Each row is a point on a landscape with many valleys, with its height.
From any point a ball rolls to the lowest of the 2 points nearest to it. It stops when none of these is lower. Distance is the straight distance between rows; heights are no part of it.
Voze: [135  94 122 133 104 132 126 151 128 109 130 151 154 185 121 133 148 109
 179 119 169 131 154]  height 25.5
Geb: [124 113 140 120 115 142 123 196 136 141 119 117 101 107 108  72 147 107
 172 121 184 133 158]  height 28.8
Fof: [ 74  83 119  74 107 157 132 118 131  84 127 129 103 147 144 148 124 139
 135 117 177 134 117]  height 72.5
Lodin: [160 151 175 106  91  95 145 155 181 142 158 120 147 126 139 151 135 155
 100 163  20  79 111]  height 20.0
mov: [173 118 136 139 118  75 122 181 169 134 187  93  84  88  91  85 137 176
  71 146  68 134 130]  height 39.1
vofuz: [158 152 134 142 157 126 147 163 157 121 156 131  75 138  89 104 125 146
  72 118  79 115  68]  height 26.7
Mapof: [116 123 116 161 135 151 112 172 133  94 118 100 108 129 156 100 146 128
 121 164 177 151 152]  height 32.8
Guvim: [ 65 117 103 124 125 142  46 116 132 145  88 105 104 170 200 142 142 104
 192 104 169 178 114]  height 9.0
gire: [131 166 149  85 141 145 139  84 120 144 168 173 136 103  91 143 101 133
  85 113  88 131  99]  height 23.8
soz: [164 124 136  93  93 166 148 125 141 140 161 144 134 158  95 107 137 188
 123 121 103 105  96]  height 32.6
pozuz: [138 120  94 191 137 129 144 151 118 139 138 124 126 143 103 156  96 126
 103 121  90  77 146]  height 12.6
palid: [ 94 134  90 150 137 145 150  81 110 120  74 109 112 170 180 160 116 119
 127  85 172 145 140]  height 61.0
votun: [104 156 124  92 114 158 141 116  81 105 129 124  96 122 101  94 129 147
 141 100 127 141 154]  height 14.2
Zavud: [137 164 105 160 133  80 162 103  91 109  91 120 136 115  99 129 123 150
 116 117  94  94 151]  height 35.4
fad: [121 134 134 162 123 107 151 183 113 135 133 104  92  85 112  97  99 149
 100 146  56  96 116]  height 9.7
vep: [ 89  74 147  61  99 127 131 134 110  85 137 170 143 134 137 155 129 126
 149 120 173 126 139]  height 70.4
peset: [178 137 173 125  96 117 167 128 170 114 145 121 175 134 140 148 120 114
 115 135  62  92 129]  height 23.5
boga: [107 111 127 118 122 169 125 127 113 157 139 147 161 142 136 123 103 142
 133 174 132 159  95]  height 56.9
Rikes: [138 144 108 145 134 172 155 176 148 124 105  89  82 122 115 110 151 168
 122 112 137  95 103]  height 70.5
Kibi: [118 134 109 166 135 119 170  71 122 135 100 133 178 115 147 167 102 116
 107 121 137 148 131]  height 58.4
Deto: [137 152 129 124 131 132 121 121  88 131 159 121  96 101  76  71 125 150
 118 131  93 144 140]  height 8.1
gup: [118 126 148  82 144 142 141  93 147 126 133 194 140 108 103 144 115 108
 114 112 128 129 119]  height 30.2
Tob: [131 154 149  90 111 124 133  77 102 149 175 162 150  89 124 162  98 192
  65 129  47 117 106]  height 17.3
gefor: [173  99 140 175 140 129 123  82 128 113 157 165 139 108 129 144 110 138
  92 144  57 130 123]  height 26.8
mobaz: [153 144 148 141 134  84 134 127  94 137 152 110  91  88  96  74  94 146
 108 131  45 126 116]  height 3.1
fem: [145 152 112 191 132  74 166  76 135 152  98 129 178 104 125 166 107 126
 109 127  83 104 134]  height 48.3
punel: [172 108 151 120 135 115 113  86 128 136 172 147 126 104 132 129 116 193
  82 156  35 136  86]  height 22.2
karu: [152 129 134 116 154 135 140 110 157 150 152 102 131  89 118 131 107 137
  60 140  81 132 143]  height 27.1
gifot: [133 177 152  81 126 120 163 130 110 143 124 136 205 135 137 151 128 146
 110 141 109 144 110]  height 13.5
mota: [159 150 144 116 142 133 168 157 170 148 149 118 128 141 113 114 115 135
  59 123  77 128 114]  height 23.6
nizem: [151 148 115 184 160 151  93  86 132 151  90 161 119 135 145 112 129  87
 155 135 165 110 129]  height 37.1
libur: [154 134 121 149 125 127 147 119 130  99 104 150 159 160 110 142 154 135
 153 117 143  98 127]  height 32.7
Bozig: [143 162 170  89 131 128 125 149 109 143 138 160 189 103 117 126 129 141
 136 164  84 110 102]  height 19.1
pulo: [ 94 133  87 151 144 119  75 133 143 131  85 158  95 169 157 115 141  94
 148 103 182 141 194]  height 47.7
vusa: [122 149 116 136 115 126 155  94  78  74 116 101 135 102 120 123 120 139
 124 128 121 125 160]  height 23.7
vezol: [108 135 157  83 139 120 145 136  69 126 126 129 180 101 154 167 122  91
 146 113 143 141 159]  height 53.2
Lebub: [114 125 134 100 143 166 122  67 142 121 101 148 114 128 149 173 144  81
 176  66 170 127 124]  height 46.3
mivu: [115  97 129 133  80 109 142 118 127 112 155 127 184  96 120 180 100 132
 134 172 100  88 127]  height 64.4
paruf: [137 143 127 127 144 182 117 178 118 113 145  92 143 115 149 122 164 164
  99 158 131 156 151]  height 35.3
teles: [108 153 148 121 107 140 148 214 117 126 159 127 123 118 101 116 112 118
 137 153 126 100  85]  height 29.0
ret: [136 129 115 135 134  81 126 103 130 142 104 137 157 105  89 103 123 107
 137 136 161 134 185]  height 13.2
zag: [113  93 126 126 110  89 116 151 102 124 113 116 137 171 147 137 144  69
 196 117 203 142 153]  height 19.4
lozar: [121 154 114 150 127 150 113  76 117 130 112 148 166 177 159 164 156 107
 182 111 172 182 111]  height 66.4
gipem: [118 123 158 131 120 142 162 200 113 120 140 116 142 136 142 118  97  79
 129 135 137 126 133]  height 25.7
Sop: [151 107 175 113 124 165 137 178 150 127 106 120 127 116 153  69 153 110
 157 135 162 141 127]  height 26.5
nuto: [ 88  86  90 124 117 159 114 115 144  99 121 146  79 135 101 107 119 153
 132 143 160 116 111]  height 74.8
sati: [139 136 146 133 106 142 128 171 100 112 216 133 107 121 104 116 102 157
  72 144  66 121 123]  height 30.7
nubo: [128 108 107  96 139 126 163 149 149 160 108 102 151 120 117 144 122 146
 105 104 132 103 173]  height 27.6
ropu: [127  97 132 119 112 139 119 112 137 141 163 154 151 113 106 115  95 151
 117 192 109 132  87]  height 58.7
Zad: [ 89 128  78 171 123 110 103  98 124 114 113 168 117 168 126 138 122  99
 137 119 179 153 175]  height 40.2
kapun: [ 84  90 112 121 120  91  52 122 107 164 100  71  90 165 203 154 162  71
 191  93 193 160 133]  height 12.7
posi: [146 145 127 156 160  87 109 115 134 155 122 138 148  81  79 115 108  87
 129 157 126 107 143]  height 24.2
bes: [ 92 117 118 105 136 135 120  76 137 123 115 201 129 113 103 155 134 100
 158  93 157 132 143]  height 38.8
novis: [115  81 137 129  92 108 144 105 159  94 159 160 164 109 126 154  92 131
  95 185 105 117 109]  height 61.6
Podep: [ 85 129  75 149 147 149 144 134 124 121  83 106  86 158 138 132 119 148
 105 103 158 119 148]  height 66.3
zupon: [205 108 125 157 157  49  99 138 168 159 167  93 100 110  96  96 136 180
  90 145  60 136 126]  height 37.8
fopon: [159 112 104 189 147 139 107 118 139 124 118 111 113 123 141  96 127 142
 101 170 139 122 138]  height 34.6
tuva: [152 180 144 110 120 144 166 150 118 152 150 111 162 156 121 113 115 155
  82 126  82 148 121]  height 19.9
rem: [169 139 136 162 123 124 127 171 144  90 192 130  94 145  79 107 137 137
  92 143  93 119  93]  height 28.7
pala: [151 120 118 143 152  89 140 105 176 151 133 103 101  85  97 124  93 125
  69 126  77  92 136]  height 31.1
Bibos: [ 93 128 158  81 120 160 124 181  88 113 127 147 128 162 161 111 144 115
 162 109 150 169 145]  height 54.0
mitu: [110 118 132 100 134 117 104 111 171 108  96 100  84 152 155 121 148  63
 159  85 214 142 139]  height 43.1
tomud: [181 116 132 143 133  89 127 135 174 140 118 119  93 110  80  66 145 174
 123 144  97  92  77]  height 35.9
metef: [113 129 141  86 148 142 112  95 108 136 112  85 118 125 167 186 151  67
 176  82 184 131 111]  height 49.3
sigem: [ 99 149 115 169 139 137  88 179 111  94 113  95 104 146 176 129 153  91
 150 153 205 138 135]  height 35.7
mis: [117 153  85 143 152 170 132 125 134 104 104 104  84 143 113 150 148 148
 121  97 152  86 122]  height 69.0
bome: [114 136 155  82 145 142 142 140  94 127 111  78 136  95 159 137 129  92
 154 115 163 135 138]  height 51.1
Budi: [184 117 154 121 100 139 171  92 151 134 154 171 154 159 106 129 117 149
 115 100  69 111 114]  height 28.9
budul: [144 155 199  82  94 136 142 185 117 133 143 129 165  93 146  92 122 154
 123 162  84 106 112]  height 22.0
podid: [134 141 152 132 104  92 135 173 133 146 163 109 108 105 132 142 117 176
  91 154   4  82 122]  height 16.4
pem: [ 85 136 128 100 143 137  96 154 125 107  88 151 108 169 166 107 163 105
 166  93 153 176 163]  height 51.9
Movep: [111 132 107 117 140 117 115 132 146 131  76  61  91 159 188 128 161 104
 150  94 214 144 137]  height 40.8
tekip: [ 68 120  93 112 130 170  56 118 142 149 114 120 107 145 148 144 143 123
 192 133 183 154 113]  height 13.3
nulel: [100 133 136 139 128 123 152  63  90 119 106 152 177 118 179 193 149  94
 167  91 175 170 115]  height 61.3
fep: [ 99 118 112 116 128  99 123  95 115 132 101 154 157 147 133 122 134 104
 150 112 173 191 193]  height 27.8
vulav: [145 135 118 172 169 133  89 121 123 155 126 174 115 120  86 103 120 100
 147 153 129 107 111]  height 31.0
nosuz: [ 79 138 112 109 135 126  90 179 121 112 106  60  93 130 172 134 180 125
 155 122 208 168 132]  height 38.5
kuvev: [131 144 122 145 118 141 130 174 141 123 172 129  99 139  64  99 125 111
 135 136 138 113 105]  height 31.2
zos: [124 107 123 124 130 154 151 173 123 130 136 123 136 137 126 145 113 119
 111 117 119 109 158]  height 21.1
Zub: [101  89 111  98  95 109 146 119 120 113 140 150 172 115 102 186 119 136
 143 126 153  99 142]  height 67.4
Pizug: [100 136  72 182 127 124 138  49 131 148  97 150 132 151 146 154 108 115
 117 100 175 165 154]  height 52.1
tipe: [104 121 115 144 165 167  75  64 135 135  81 155 121 109 183 142 136 100
 150 133 177 148 149]  height 43.2
fop: [109 136 139  93 128 185 125 157 104 144 116 143 143 164 154 109 145 149
 160 138 141 166 104]  height 55.3
fefuz: [ 93 135 136  95 125 103 144 108  78 125 141 140 183 127 151 204 139  86
 153  99 172 165 134]  height 56.4
pumer: [159 138  85 176 138 105 147  74 135 129  88 144 117 161  97 114 131 151
 115 103 129 101 136]  height 41.3
tive: [203 123 147 142 151  51  95 118 165 135 149  95  85  97 107  86 141 190
 116 152  55 123  69]  height 37.0
rep: [160 115 186 104 123 147 148 173 157 104 122 139 136 100 142  85 142 135
 120 146 107 106 116]  height 24.5
Lik: [111  82 121 132 119 110  68 139 121 148 127  86 118 156 174 148 153  63
 186 126 217 151 153]  height 15.3
dizil: [178 117 114 191 148 141 113  80 121 133 126 133 141 128 136 124 129 160
 103 160  90 135 115]  height 31.3
Zel: [155 122 130 113  91 129 147 141 148 158 146 117 124 124  70  86 122 177
 147 144  91  90  87]  height 34.3

For each start below, name the point where the ball stops.
Fof -> Zad
boga -> Zad
zupon -> mobaz
kuvev -> gifot
pumer -> Guvim
Geb -> gifot
fem -> mobaz
nulel -> Tob

Call two points neighbours if one is among the 2 nearest of the other. Go from one point of each pair to the other, from neighbour to neighbour, staying as low as possible. Name the highest point that can't be avoided.
Mapof, Guvim -> pumer
pozuz, Zad -> tipe
Mapof, Tob -> fopon
